Points on a hilly landscape, in no order, each with its height.
From any point a ball rolls to the lowest of the 6 points nearest to it. It stops when none of these is lower. Distance is the straight distance between rows; heights are no part of it.
<165> h=489: 1 -1 6 15 -1 7 2 2 -1 9 -9 1 2 -1 -9 13 -1 -5 -2 -9 -16 1 -3 -11 1 -10
 -2 12 11 1 1 0 -16 -2 -3 16 12 -14 5 -6 16 9 -8 5 -4 12 12 2 2 -23 -11
 25 -1 10 -20 -3
<781> h=671: -1 -6 1 9 -3 17 3 4 -7 8 5 4 3 11 7 0 -10 -2 6 4 -8 1 0 -4 2 -5 -11 -1
 -1 -8 2 3 -7 -7 -14 2 -6 1 -13 1 2 7 -3 7 -7 9 11 4 -2 -7 -1 -3 6 7 -5
 -7
<255> h=248: 13 -12 5 -13 6 7 -9 7 9 -14 23 1 12 -19 6 -5 -5 -5 10 16 13 -5 -3 1 -2
 13 22 -4 -17 9 -4 -20 18 6 7 -7 11 13 3 -7 -14 -24 16 -3 -1 -9 -11 4 -2
 13 11 -27 -17 -21 20 -18
<653> h=428: 1 4 10 -14 2 -14 -13 12 7 8 -15 -3 -8 2 -3 -14 1 14 2 -3 11 5 9 -11 4 12
 -5 -5 -6 -13 1 8 11 -22 29 4 5 12 2 8 2 -13 3 -5 0 1 7 4 1 7 -23 0 2 5
 -3 7
<475> h=547: -6 -11 -6 2 -7 19 -2 -1 -7 9 12 6 10 -1 7 -4 -6 -9 11 17 -11 -3 -5 12 -7
 -4 -2 -11 -3 -2 -3 3 3 2 -11 -5 -11 16 -18 -14 -7 -10 2 0 0 3 3 2 -9 6
 14 -14 6 -3 5 -11
<458> h=141: 9 12 11 -27 -6 -29 -19 6 13 -2 -15 -12 -12 1 -9 -8 10 18 2 -12 16 8 13
 -13 2 13 -1 -8 -8 -9 -1 5 12 -24 25 8 -2 5 10 29 0 -7 4 1 -2 -1 -1 -8 1
 12 -21 2 1 2 0 19
<606> h=595: -8 -6 0 17 0 13 12 -11 -10 14 -9 3 7 13 -16 19 -1 -19 -4 12 -7 -6 -6 -9
 3 -1 1 9 12 20 -9 -2 -19 2 -12 0 -8 -26 -8 -15 -8 13 -10 -2 1 6 9 -16 0
 -19 -1 6 -7 7 -9 3
<179> h=448: 11 -14 9 -1 5 -3 -7 15 11 -10 18 0 21 -20 5 -13 -3 -10 12 20 14 -7 -3 0
 6 20 14 -8 -10 12 1 -15 20 -7 15 -16 6 9 7 -2 -9 -24 19 -4 -2 -19 -3 2
 2 14 10 -30 -11 -15 15 -17
<989> h=408: 3 16 9 -16 -4 -24 -7 7 9 5 -21 -10 -22 3 8 -14 3 18 -6 -21 10 18 12 -7
 -4 6 -13 -2 4 -18 8 10 7 -7 21 16 6 17 4 19 14 -3 -7 -1 -8 -6 10 12 -1
 7 -19 3 6 9 -7 8
<252> h=569: 0 11 -4 15 12 -13 29 -16 -11 -11 -16 -5 -24 27 -11 -1 6 23 -19 -21 -3 -7
 2 -6 -23 -2 -11 11 14 -7 3 15 7 25 8 -1 -6 -15 11 3 17 10 6 -6 4 -5 -2
 5 13 -6 11 26 6 14 -8 0
<962> h=697: 1 3 2 2 -7 3 -11 12 0 11 -8 3 -6 1 3 -10 -7 3 11 -11 -5 1 2 -11 3 3 -10
 0 9 -11 -2 1 -14 -12 8 6 3 7 -1 -5 14 1 -3 1 -9 -1 20 10 -1 -10 -18 2 5
 7 -14 1
<528> h=483: 11 -2 9 -13 -7 -16 -15 -2 26 -3 16 0 4 -8 -4 3 -3 2 26 6 10 -6 -3 4 12
 -5 6 -1 -18 -2 -1 1 8 -6 7 -6 -1 7 0 18 -15 -2 4 6 3 3 -27 -11 -6 15 5
 -6 -16 -16 13 -5
<634> h=219: -1 19 11 -4 -4 -12 -2 11 -3 -1 -16 -10 -4 2 11 -12 6 16 -3 -22 8 9 15
 -12 -3 9 -12 -5 3 -5 7 12 -10 -1 12 14 14 7 9 13 22 1 -7 -2 -10 5 19 11
 1 -10 -19 8 3 6 -12 11
<638> h=632: 0 0 3 -22 4 0 -14 -1 20 -10 20 0 3 -13 -4 3 -4 -5 11 18 2 -1 -3 11 8 -9
 14 -4 -24 1 -3 0 12 8 -13 -3 -8 13 1 10 -19 -8 12 -2 4 -3 -23 -3 -7 17
 11 -12 -7 -17 22 -3
<143> h=492: 1 10 6 17 -9 -2 14 3 -3 4 -8 4 -1 5 -9 7 6 -5 -3 -13 -11 7 6 -8 -3 -5
 -12 6 14 -10 3 0 -17 4 -5 14 13 -10 8 2 16 7 -6 -1 -7 6 12 12 3 -20 -10
 24 -2 10 -19 -3
<721> h=736: 0 -14 -5 20 -4 20 -17 2 -10 10 -1 -3 18 -5 -9 4 -14 -13 6 10 -12 -12 -13
 -13 11 -4 11 12 19 3 -6 -3 -12 -1 9 3 10 -12 -3 -14 1 5 -12 0 1 13 21 1
 5 -15 -2 5 -7 -3 -14 -11
<167> h=676: -2 -1 -7 1 -2 7 0 6 -1 8 6 3 -1 10 5 -7 -9 -1 8 3 -12 -8 0 13 -2 -6 -4
 -1 -9 -10 2 9 2 -16 -2 -3 -4 11 -9 -9 -2 -1 3 3 -5 0 5 10 -2 1 -3 -9 9
 1 -1 -6
<7> h=294: 6 10 12 -23 -5 -28 -20 3 18 -1 0 -4 -4 7 -9 -10 -3 5 13 -2 18 -1 7 -3 11
 0 8 0 -15 -7 -2 -1 10 -22 25 -4 -4 6 3 32 -5 -2 -2 10 7 2 -18 -12 -4 15
 -11 3 -5 -1 -2 12
<420> h=737: -12 10 -7 -29 2 -10 -13 -17 10 -15 22 0 -3 -8 4 1 4 -1 -4 12 7 2 -4 21
 -4 -8 8 -7 -11 5 -7 4 -7 8 -23 -4 -9 -2 1 17 -24 -2 2 8 9 5 -35 -12 -6
 18 10 -4 2 -17 24 9
<84> h=655: 5 2 1 -5 -6 1 -10 6 9 -2 10 0 -9 6 6 -2 -1 -4 11 10 2 4 3 15 -1 -10 -7
 -1 -13 -7 3 11 9 -20 -7 -3 -9 7 -9 11 -6 0 1 2 -3 6 -12 0 -2 10 1 -9 8
 3 8 0
<511> h=772: -4 -13 -3 10 2 21 -11 3 -2 12 3 2 16 -1 0 4 -11 -14 3 14 -12 -12 -10 -11
 1 -8 6 2 12 -1 -7 -8 -9 6 1 -1 -6 -8 -10 -21 0 5 -2 2 -3 10 20 7 5 -12
 -3 1 -3 0 1 -10
<868> h=381: 17 -16 4 -13 8 7 -4 16 6 -9 18 4 19 -26 7 -8 -9 -11 3 14 18 -8 5 5 -4 19
 21 -1 -3 16 -3 -32 18 12 5 -3 16 6 3 -7 -12 -24 19 -7 -3 -19 -18 6 1 15
 13 -36 -16 -23 19 -24
<456> h=703: -6 5 -5 0 -2 -6 9 0 1 -3 2 5 -20 9 6 -3 4 3 -8 -6 -6 1 4 7 -16 -13 -15 6
 1 -15 6 14 8 -12 2 0 -4 0 -2 8 5 15 -5 4 -6 3 0 5 -2 -3 -3 0 15 12 -1
 -3
<346> h=343: -14 -14 -17 -4 -1 22 -4 -17 -16 2 -2 11 2 -11 10 -2 -5 5 -5 14 -4 0 -13
 16 4 5 8 -18 -3 12 -5 -10 -5 15 -20 -3 -7 10 -16 -21 -16 -8 7 -5 10 -5
 -4 -2 -9 1 16 -18 0 -17 9 -7
<894> h=522: 3 -11 -1 -6 2 19 -9 5 1 -1 19 -2 12 -12 6 -8 -1 -10 6 26 -1 -3 -8 15 -1
 1 1 -8 -16 0 -14 0 12 4 -9 -6 -11 11 -10 -17 -18 -17 12 1 1 -3 -11 4
 -10 6 15 -20 0 -16 21 -7
<173> h=776: -14 1 -9 -8 -6 3 2 -7 5 2 7 3 -9 7 7 -1 3 -1 -5 5 -2 1 -4 16 -4 -14 -8
 -5 -12 -1 0 11 2 -6 -16 -2 -14 2 -5 3 -15 0 -3 1 2 5 -17 -8 -5 12 8 -12
 16 -1 13 -1
<1035> h=584: 2 8 -3 0 2 -15 3 1 9 -4 -3 -6 -25 13 10 -2 -1 14 -5 -14 -1 0 9 6 -11 -9
 -18 5 2 -18 1 16 7 -8 0 3 -2 -2 6 17 8 9 -3 0 -10 -3 -3 15 5 2 -7 5 5
 14 -7 4
<552> h=837: -13 -2 -17 -6 4 -10 12 -11 2 -8 9 5 -6 7 14 0 4 7 -18 5 0 4 -2 19 -4 -13
 -7 -5 -11 1 -2 14 7 -3 -10 -18 -16 -2 2 18 -11 12 -7 -2 0 4 -20 -9 -4
 15 11 -5 14 5 10 8
<702> h=576: 5 -8 11 -12 6 -10 -13 5 17 2 16 5 18 -10 -5 -6 0 -2 13 17 17 -4 -2 -2 7
 12 16 -5 -18 15 -1 -7 18 -10 19 -13 3 18 6 15 -4 -20 17 -3 8 -5 -13 -9
 -4 16 8 -13 -10 -15 13 -11
<947> h=656: 2 8 1 -11 -2 -12 -5 -1 15 -7 7 -6 -18 6 2 1 3 0 5 2 4 -4 11 13 0 -18 -6
 6 -8 -5 1 17 16 -17 1 -6 -6 -8 3 22 -3 9 -7 4 -6 0 -19 5 -1 16 -4 -3 7
 11 7 13
<379> h=710: 0 2 4 -11 -3 1 -9 1 14 -4 12 -3 1 -4 2 0 0 -7 13 12 1 -1 -5 13 4 -8 -2
 -6 -22 -8 4 0 12 -10 -3 -5 -3 9 -8 14 -12 -6 3 0 1 -2 -16 -2 -4 11 3
 -13 7 -2 12 3
<108> h=608: -4 -10 -1 19 3 7 1 -5 -8 11 -6 0 10 3 -17 16 -3 -20 -3 1 -10 -4 0 -14 4
 -8 8 9 9 9 -2 -9 -14 -1 -4 10 0 -30 4 -13 -5 7 -12 -4 -4 8 10 -12 7 -22
 -7 8 -3 6 -12 -1
<926> h=702: -2 4 -17 2 8 -15 15 -2 2 -16 -3 -7 -25 15 7 2 9 8 -16 -7 1 4 9 12 -14
 -13 -14 12 -7 -11 3 29 12 -8 2 -3 -16 -13 5 19 11 5 -6 -4 -4 0 -8 8 -2
 15 1 0 14 16 7 4
<704> h=714: -2 -7 -7 12 -4 16 -4 -3 -6 17 0 -2 5 8 -4 3 -7 -9 3 7 -12 -10 -4 -7 1 -5
 -3 8 9 -2 -1 -3 -6 -5 -11 -4 -2 -8 -6 -11 -1 5 -9 1 5 12 8 3 4 -15 -3 2
 1 10 -10 -9
<297> h=521: -8 -11 -12 -1 1 32 -8 -13 -19 4 -4 12 16 -14 5 -5 -1 -7 -6 19 -8 -4 -23
 5 2 15 5 -5 3 10 -9 -14 -9 25 -21 -1 -9 3 -14 -30 -12 -6 3 -4 3 -2 9 -3
 -5 -2 23 -7 -9 -17 7 -4
<204> h=617: -7 -11 7 20 3 7 28 -7 -19 6 -11 1 -2 4 -12 21 3 -7 -8 1 7 3 0 -1 20 -1
 18 4 6 20 -1 -13 -19 12 -12 -6 -10 -13 6 -17 5 15 -7 -7 -2 -8 0 -34 12
 -20 5 2 -6 10 -8 4
<1059> h=591: 1 -7 9 -18 5 -5 -12 4 18 0 25 2 11 -11 0 -3 -2 -3 21 16 16 -1 -6 2 9 1
 15 -9 -21 6 2 -5 13 -5 12 -7 3 13 -2 14 -9 -12 14 0 2 -12 -20 -2 -4 18
 3 -15 -7 -11 16 -7
<891> h=629: 6 -6 8 -13 -2 -6 -17 12 4 0 -5 -2 1 -5 -3 -18 -1 4 11 0 2 -2 -1 -7 7 9
 -3 -5 -4 -8 3 9 7 -24 22 -4 4 14 5 4 -4 -18 5 -1 1 4 12 1 -7 7 -21 -7 3
 9 1 5
<647> h=644: -1 -12 4 23 -1 7 3 8 2 0 -16 -7 2 -2 -24 16 5 -24 -6 -13 -19 2 10 -14 8
 -14 20 7 21 12 0 -12 -19 6 3 15 15 -31 10 -11 -8 -4 -13 -8 -2 4 9 -1 16
 -23 -21 12 2 4 -13 2
<783> h=459: 6 8 -2 3 -5 -11 9 9 -1 -5 -10 2 -12 9 2 -7 3 13 -5 -19 -5 2 15 -1 -9 0
 -15 4 7 -19 8 10 1 -6 3 12 6 8 4 3 20 8 -3 -2 -9 0 7 16 1 -7 -13 7 10 9
 -11 8
<358> h=596: -10 -5 6 22 7 9 22 -11 -20 14 -13 4 5 7 -13 22 1 -5 -11 4 2 -3 -2 -5 4
 -3 6 6 7 16 -1 -9 -24 8 -17 -8 -5 -19 6 -10 5 15 -9 4 1 4 -3 -29 -1 -14
 4 11 -1 17 -13 0
<731> h=256: 8 20 4 10 1 -14 12 5 -10 -8 -9 -8 2 2 9 -3 13 15 -5 -38 -6 18 9 -9 -5 3
 -12 -1 21 -13 9 4 -13 15 5 25 22 1 9 10 26 12 -4 -2 -9 -6 14 19 7 -10
 -14 30 4 3 -10 -1
<804> h=140: 3 10 10 17 -9 -1 -2 13 -3 -1 -12 -8 7 -2 -4 10 3 1 -5 -21 -2 9 6 -17 8
 -2 4 -2 20 3 4 -8 -24 4 2 19 25 -8 9 6 15 7 -5 -1 -3 3 26 11 6 -21 -21
 22 -3 3 -19 9
<744> h=549: 6 -2 -2 11 -6 11 -6 13 -8 10 -4 -5 10 -3 -3 -1 -7 -6 -1 -12 -7 -6 -1 -20
 7 1 -5 7 17 -2 -2 -3 -17 -1 9 5 15 -2 0 -13 9 -2 -11 8 -3 15 27 11 1
 -16 -18 10 -5 4 -13 2
<138> h=517: 6 20 -2 -26 -8 -17 -10 -21 29 -10 16 1 -8 1 6 3 2 0 7 2 17 -6 -7 14 9
 -13 0 7 -11 11 -9 6 1 1 -14 -10 -7 -5 9 28 -18 17 -12 11 11 12 -32 -11
 -3 18 15 -3 -17 -12 17 15
<967> h=603: 0 2 3 -13 -8 -13 -11 8 13 1 -6 -7 -13 5 5 -9 1 9 8 -11 7 4 6 -1 1 -5 -9
 -4 -6 -11 3 11 7 -29 14 -2 4 11 3 15 7 -3 -3 -4 -6 -5 5 -2 -2 13 -12
 -13 4 3 0 9
<92> h=543: 9 9 0 -10 -1 -24 3 11 10 -6 -5 -8 -28 12 8 -4 3 10 -1 -8 6 9 16 4 -7 -7
 -12 1 -3 -20 10 18 14 -16 18 0 5 -2 8 23 8 9 -5 0 -13 -2 -11 10 6 15
 -15 0 7 9 -5 14
<587> h=455: -7 -8 -12 -2 4 25 -6 -3 -6 -3 3 8 12 -10 8 -6 -2 -9 -2 22 -8 0 -15 11 -7
 6 -2 -9 -2 0 -9 -2 2 10 -11 -8 -12 3 -17 -24 -18 -17 0 -4 0 -2 0 -3 -7
 7 15 -18 -2 -12 7 -3
<601> h=376: -11 -11 -12 4 -2 17 14 -17 -19 11 -6 11 0 3 9 1 3 3 -13 11 -6 4 -9 20 -1
 1 -7 -9 5 8 -2 -3 -11 2 -26 -11 -16 10 -11 -6 -4 7 0 -5 6 -2 -3 -7 -7 2
 17 -14 11 3 2 -1
<662> h=329: -6 -5 -3 10 -3 12 16 -16 -22 20 -8 9 -2 6 3 8 -5 12 -18 5 3 -4 -12 6 4 0
 -5 -7 1 12 2 -6 -14 5 -26 -13 -17 1 -9 -7 1 14 0 -8 2 0 -1 -16 -6 -4 16
 5 8 4 1 -3
<815> h=498: 4 17 -5 24 16 -20 26 -23 -3 -21 -18 -9 -22 15 -8 -1 7 16 -14 -32 -4 3 -2
 -8 -26 0 -22 0 11 -11 0 14 11 43 10 11 12 -12 7 0 20 9 6 -6 8 -8 3 17
 11 -12 13 39 12 7 -7 -4
<545> h=388: -1 17 3 13 8 -18 27 -3 -4 -10 -12 -7 -10 9 -3 1 10 12 -7 -34 -17 8 4 -9
 -17 0 -18 3 13 -8 8 6 1 23 2 12 12 -16 9 0 22 8 2 -2 2 -4 10 16 5 -15
 -1 40 4 7 -14 -1
<759> h=623: 0 14 7 18 8 -6 23 -4 -14 -3 -12 -3 -16 16 -6 22 8 8 -15 -19 -3 -1 2 -11
 -7 1 -3 11 7 7 -4 2 -8 13 -8 2 1 -19 11 -3 12 11 -4 1 1 -2 -5 -14 4 -19
 -2 28 5 21 -17 6
<224> h=502: -7 -9 -7 4 -1 15 6 -14 -14 13 -1 3 5 9 7 1 -3 3 -8 15 -2 -2 -11 8 1 0 -6
 -2 0 6 1 -2 -9 0 -19 -8 -15 1 -14 -15 -11 7 0 -1 1 3 9 -1 -7 -3 14 -5 8
 0 5 -9
<860> h=366: 12 -18 3 -5 11 12 -11 20 1 -5 16 3 19 -26 12 -8 -4 -11 6 10 10 -11 -4 3
 0 13 21 -7 -7 16 -3 -18 25 -1 19 -17 9 11 0 -13 -6 -21 15 -4 2 -14 -5 7
 -3 14 7 -30 -10 -20 15 -16
<295> h=786: -5 5 -9 11 1 -8 16 -4 -3 -3 -7 4 -14 19 2 5 -2 12 -21 -7 -8 -10 1 4 -20
 0 -17 9 0 -4 -1 12 3 -4 -7 -5 -10 -7 0 -1 11 13 -5 1 -4 7 2 2 -1 -8 4
 10 14 20 -5 -1
<934> h=463: 5 16 -8 1 0 -14 15 1 2 -16 -6 -7 -25 17 0 -8 6 11 -15 -24 -10 6 6 -3 -14
 -5 -17 13 1 -21 8 14 2 5 5 8 5 -6 9 13 19 13 -1 -4 -9 -6 2 20 11 -3 0
 18 8 9 -7 2
<1068> h=664: -2 -4 3 -4 0 9 -15 10 7 -8 11 -2 1 -3 8 -6 0 -4 16 13 -5 3 -2 8 5 -4 -1
 -5 -11 -13 4 9 6 -20 0 -12 -1 11 -3 4 -7 -3 5 2 -5 0 2 3 -5 9 2 -14 6 0
 8 -3
<406> h=553: 1 16 2 14 2 -11 22 -1 -4 -2 -11 -2 -18 16 0 3 6 13 -10 -14 -8 1 4 -7 -8
 6 -14 9 10 -13 3 9 0 3 -6 9 11 -12 5 -1 19 13 -1 6 -7 -1 5 15 0 -13 -2
 18 7 15 -12 -1
<443> h=501: 4 4 6 -13 -6 -10 -14 12 1 4 -10 -6 -3 -1 8 -16 2 9 1 -19 3 4 11 -11 3 10
 -11 -4 5 -5 2 4 3 -15 15 8 5 13 5 7 18 -7 -3 3 -6 3 19 7 -3 -1 -27 1 7
 4 -14 9
<834> h=503: 3 13 0 19 10 -16 38 -18 -9 -7 -21 -10 -17 20 -13 17 10 15 -14 -31 -5 -5
 6 -11 -17 4 -8 14 12 -5 2 4 8 29 3 2 4 -19 11 -2 17 12 3 -1 4 -4 0 -2 4
 -17 5 34 4 15 -17 5
<13> h=567: -10 0 -12 -26 0 0 2 -17 6 -1 13 10 -3 -7 3 4 4 1 -6 12 6 6 -1 27 0 -10 4
 -13 -12 3 -1 4 -4 -1 -22 -5 -9 8 -4 6 -15 -1 -2 -1 2 1 -16 -5 -7 22 9
 -11 0 -5 16 8
<547> h=510: -4 7 0 17 -3 -4 13 -5 -8 3 -12 -5 -9 14 -4 15 8 6 -8 -19 -8 0 1 -15 -8 1
 -8 10 10 -1 4 -3 -11 12 -8 13 10 -20 8 1 9 12 -4 4 1 1 6 3 0 -11 -8 23
 3 19 -22 1
<957> h=570: -10 6 -8 15 -5 3 25 -11 -18 5 -6 4 -3 12 -3 5 -1 3 -18 -1 -4 -5 -4 -4 -2
 4 -1 1 6 11 -1 -1 -7 6 -19 -9 -12 -15 -3 -7 12 21 -14 6 0 10 4 -17 0
 -11 9 10 7 17 -9 1
<433> h=766: 4 -20 5 12 4 18 -16 7 0 9 6 2 18 -6 0 -7 -15 -9 9 7 -2 -12 -10 -9 2 7 4
 5 7 4 -3 -1 2 -10 9 -5 4 8 -10 -15 6 -2 0 9 9 5 21 11 9 -4 1 -9 -7 -3 2
 -14
<536> h=493: -1 -2 0 10 0 5 -6 8 -8 6 -10 -3 18 -8 -11 4 -7 -16 -3 -13 -8 0 8 -20 7
 -6 18 5 17 3 5 0 -20 2 13 18 21 -16 14 -4 11 3 -11 -2 1 2 30 4 6 -19
 -19 19 -4 -1 -17 6
<79> h=299: 6 -1 15 -15 9 -16 -23 6 10 2 2 2 7 -2 -4 -8 3 -1 17 11 17 7 1 -10 10 8 9
 -4 -16 2 0 -8 21 -20 24 -8 -1 14 0 12 -11 -15 4 3 14 -2 -8 -16 -10 15
 -10 -5 -8 -2 4 3
<820> h=647: -1 -13 5 14 5 1 3 13 -4 -2 -11 -3 15 -10 -30 7 3 -22 -10 -19 -19 3 8 -10
 17 -15 9 9 16 8 2 -13 -17 -1 24 23 18 -20 8 -16 -4 2 -20 -9 -4 3 23 5
 15 -21 -22 7 -2 1 -9 5
<236> h=370: 4 13 12 -15 -6 -17 -15 0 31 -3 7 4 -5 -2 0 4 1 6 22 -3 16 -3 3 8 18 -8 8
 -1 -9 -3 9 4 3 -13 14 -13 -7 3 4 39 -5 7 -6 7 6 3 -21 -9 -3 22 -4 3 -13
 -2 7 11
<121> h=789: 3 -20 -4 5 -2 17 -23 16 -8 9 2 3 21 -10 -5 3 -15 -11 9 7 -5 -13 -6 -14 4
 8 14 15 17 1 -4 -5 -6 -3 20 -2 5 -4 -4 -19 8 -4 -1 7 6 7 27 12 15 -11
 -4 1 -13 -5 -2 -3
<684> h=373: 3 21 0 16 -7 -12 16 5 -4 -14 -10 -4 -12 9 9 1 5 15 -6 -26 -6 11 9 -7 -7
 1 -17 6 14 -17 11 3 -8 4 -3 15 16 -3 7 4 25 9 1 3 -6 -1 10 20 3 -11 -6
 32 3 11 -15 6
<671> h=446: 6 -13 2 -1 1 21 -15 17 2 -8 15 5 18 -14 10 -11 -11 -8 9 16 -1 -10 4 6 4
 5 8 1 -3 6 -7 -7 12 2 7 -13 -2 12 -7 -25 -11 -15 16 -1 3 -5 8 9 6 13 8
 -19 -9 -16 13 -15
<538> h=479: -1 -9 -13 -16 0 10 -1 -3 6 -11 16 4 0 -15 8 -8 -6 -16 -5 26 5 2 -6 8 -8
 5 9 -15 -10 2 -5 -4 5 17 -21 3 0 13 -5 -18 -25 -20 12 -9 8 -2 -14 -3
 -11 11 22 -19 -7 -27 18 -3
<5> h=511: -8 -10 -8 11 -5 22 2 -16 -21 12 -5 8 15 0 -8 12 -4 -8 -11 16 -3 0 -8 3 7
 5 10 -7 10 14 -2 -11 -17 9 -22 -5 -17 -9 -8 -14 -4 10 -11 -1 8 6 5 -22
 1 -12 15 -4 0 0 -2 -1
<1017> h=694: 5 2 2 -8 -7 -3 0 11 2 6 -6 -1 -12 7 4 -11 -8 11 5 -8 1 7 6 1 0 -6 -7 -4
 1 -15 0 10 4 -19 7 0 1 12 7 14 5 2 1 3 -5 4 4 12 -7 7 -16 3 6 11 -5 0
<73> h=340: 6 22 4 4 4 -21 3 0 -1 -15 -14 -12 -9 4 12 -6 11 19 -9 -30 3 16 9 -4 -16
 3 -17 2 10 -17 17 5 -3 15 14 22 15 -3 16 13 27 5 4 -3 -6 -13 5 26 7 -6
 1 20 10 4 -10 7
<302> h=348: 2 22 12 -7 -2 -19 4 4 -3 -13 -13 -10 7 -5 21 -14 19 19 -11 -33 10 19 16
 -17 -9 18 -24 -11 12 -11 19 1 -2 18 15 20 10 6 3 12 29 4 -8 -2 -9 -9 15
 16 6 -6 -15 25 15 -1 -5 11
<779> h=635: -10 7 8 30 13 -5 30 -6 -24 7 -25 -4 -12 6 -20 32 11 -12 -12 -3 -4 7 8 -9
 8 -2 11 16 4 26 -7 -6 -17 12 2 8 -1 -25 7 -11 11 7 -3 -12 0 -5 -1 -35
 14 -19 -5 6 0 23 -17 16
<1015> h=404: 8 -6 -9 1 4 18 -3 14 5 -13 16 9 12 -21 15 -11 -8 -16 -1 16 5 -15 -4 7 -7
 16 17 -5 0 9 -8 -15 20 21 -8 2 8 8 -10 -25 -15 -23 16 -1 1 -14 -10 12 0
 5 17 -33 -11 -28 16 -13
<750> h=654: -9 -11 -7 15 2 21 -7 -8 -10 9 0 0 15 1 -2 9 -6 -15 1 20 -11 -12 -7 -12 4
 -1 1 4 9 5 -7 -6 -5 4 -11 -6 -11 -5 -8 -24 1 6 -11 1 3 9 11 -5 -1 -15 6
 -1 -4 0 -5 -7
<927> h=622: -5 -5 4 25 10 4 23 -3 -11 11 -17 -7 2 -3 -21 24 12 -14 -9 -7 -10 0 10
 -13 4 -7 11 10 9 18 -11 -7 -11 8 -1 4 2 -28 4 -18 -1 2 -10 -6 -8 0 5
 -23 3 -22 -10 11 5 17 -18 6
<752> h=371: 2 5 17 -24 -1 -26 -13 -9 21 3 11 6 12 1 -12 -1 4 8 27 10 16 -7 -3 -9 17
 10 9 2 -20 8 0 -15 14 -10 14 -11 -1 13 5 31 -9 -8 2 5 12 -2 -23 -16 -11
 17 -1 -5 -15 -15 3 -2
<1065> h=456: -10 -18 -18 -1 -9 26 5 -16 -25 2 -6 16 2 -14 2 -4 -3 4 -10 20 0 3 -18 14
 4 11 10 -17 8 5 1 -19 -18 19 -11 2 -10 12 -7 -23 -13 -7 4 -5 8 0 -2 -11
 -7 2 28 -16 -3 -16 5 -1
<210> h=180: -10 -7 -17 -7 -4 12 11 -19 -14 3 -3 14 -1 -7 6 -7 2 10 -8 11 4 11 -8 21
 1 3 4 -23 -5 5 -1 -5 -8 8 -20 -3 -11 18 -7 -10 -16 -5 3 -5 6 -1 -5 -10
 -7 11 18 -22 7 -11 14 2
<208> h=653: 7 -10 8 -6 2 6 -12 14 3 5 5 -2 13 -4 -1 -7 -6 -4 16 8 6 2 -7 1 5 6 6 -2
 -9 3 -2 -6 11 -17 17 -16 -3 15 -2 -7 0 -17 9 6 -2 -1 8 3 6 7 -11 -13 -1
 -4 10 -9
<555> h=712: 5 5 -4 -21 -4 -8 -10 0 23 -10 19 -5 1 -3 -4 3 1 -4 14 9 7 -6 -1 22 7 -8
 0 2 -16 -1 -4 -1 8 -11 -8 -4 -11 0 -5 19 -12 -1 6 0 3 6 -18 -10 -2 17
 -3 -16 -6 -3 12 4
<658> h=667: 0 -11 1 1 1 14 -9 9 1 7 8 1 4 0 11 -3 -15 -7 13 13 -6 -4 0 3 4 -1 -4 -2
 -3 -7 3 4 6 -14 6 -11 -2 5 -9 -8 -9 -6 6 1 -3 4 7 12 5 4 3 -10 4 3 10
 -6
<496> h=713: 3 -8 3 3 2 11 -19 14 -3 11 -2 -1 12 0 1 -9 -13 -2 9 5 -4 -4 -7 -12 9 11
 3 -1 0 -4 -2 2 1 -9 18 3 5 9 -4 -12 9 -3 4 6 -1 3 22 6 3 -3 -15 -1 -4
 -3 -1 -1
<629> h=518: -1 -17 -10 8 -3 22 -2 -5 -12 10 3 6 13 -2 8 -2 -7 -7 0 21 -9 -8 -11 5 -4
 5 1 -7 2 -1 -4 -6 -7 7 -15 -6 -12 5 -20 -23 -15 -2 -1 3 7 4 10 1 -5 -2
 18 -12 0 -10 9 -8
<679> h=425: 8 -7 8 -16 5 -4 -15 -1 19 -3 28 6 15 -21 0 -7 -3 -9 18 18 14 -2 -4 4 5 5
 12 0 -14 14 -3 -14 16 10 3 -5 3 16 0 7 -19 -15 16 0 2 -15 -17 -3 -5 11
 16 -18 -11 -26 21 -12
<361> h=701: 0 11 -8 -17 5 -12 -10 -10 17 -10 21 -1 -7 1 2 2 4 -4 -6 3 9 0 0 24 0 -16
 1 -1 -10 11 -4 8 2 -2 -15 -10 -9 -5 5 28 -16 10 -7 6 7 7 -26 -9 0 27 12
 -8 0 -6 21 11
<201> h=640: -7 11 9 24 13 -8 29 -8 -17 3 -26 -9 -13 3 -24 26 17 3 -17 -14 -2 4 9 -12
 -2 -2 4 13 11 16 -4 -4 -7 13 -6 4 6 -31 5 -9 9 4 0 1 0 -5 -2 -19 10 -20
 -4 25 -2 18 -19 11
<953> h=405: -9 -10 -11 -24 -2 8 -3 -8 1 2 18 3 5 -10 1 -5 2 -8 0 19 6 6 -8 19 -5 -2
 8 -11 -7 6 -2 0 2 10 -23 -3 -6 18 -10 -11 -24 -18 7 -1 7 -4 -23 -5 -10
 9 13 -12 -1 -19 17 3
<462> h=486: -2 -10 -21 -9 3 18 -3 -9 -11 -8 8 5 5 -18 13 -9 2 -2 -11 23 8 1 -10 11
 -10 11 17 -13 -4 6 -14 -7 5 22 -16 2 -8 10 -14 -33 -20 -16 14 -6 7 -10
 -5 2 -10 8 18 -21 -13 -24 14 1
<710> h=641: -1 0 -8 4 -7 4 6 3 0 1 0 2 -11 14 7 1 -3 5 -2 -9 -6 8 6 0 -7 -3 -13 3 2
 -10 8 15 -1 -14 1 0 1 1 2 0 10 9 -3 8 -9 4 3 14 1 -9 -12 4 13 18 -13 -5
<370> h=424: 7 17 17 -23 -9 -19 -19 -6 31 2 11 11 6 0 -6 -1 0 9 30 1 16 -10 1 6 13 1
 5 13 -14 7 0 -9 6 -9 4 -10 -2 6 3 32 -8 4 4 9 15 9 -28 -14 -4 21 13 -2
 -16 -15 5 -3
<277> h=475: 4 3 11 -17 -6 -10 -11 12 9 -6 8 -7 -4 0 -2 -2 -2 3 14 10 4 2 3 2 8 -10 3
 -8 -11 -11 6 9 11 -25 9 -5 -5 12 -6 17 1 -1 3 5 -1 -2 -9 -9 -4 11 -10
 -9 1 6 2 3
<806> h=365: 5 13 9 13 -4 -9 10 4 -8 2 -13 -4 -4 1 0 2 8 3 -7 -30 -14 11 5 -19 -2 2
 -7 7 18 -5 12 -2 -12 12 2 20 17 -9 8 7 19 11 -2 -2 -10 -1 15 17 4 -13
 -14 29 -10 6 -20 1

For each start below, name the point where the ball stops.
<167> | <210>
<361> | <458>
<658> | <210>
<926> | <634>
<295> | <634>
<201> | <634>
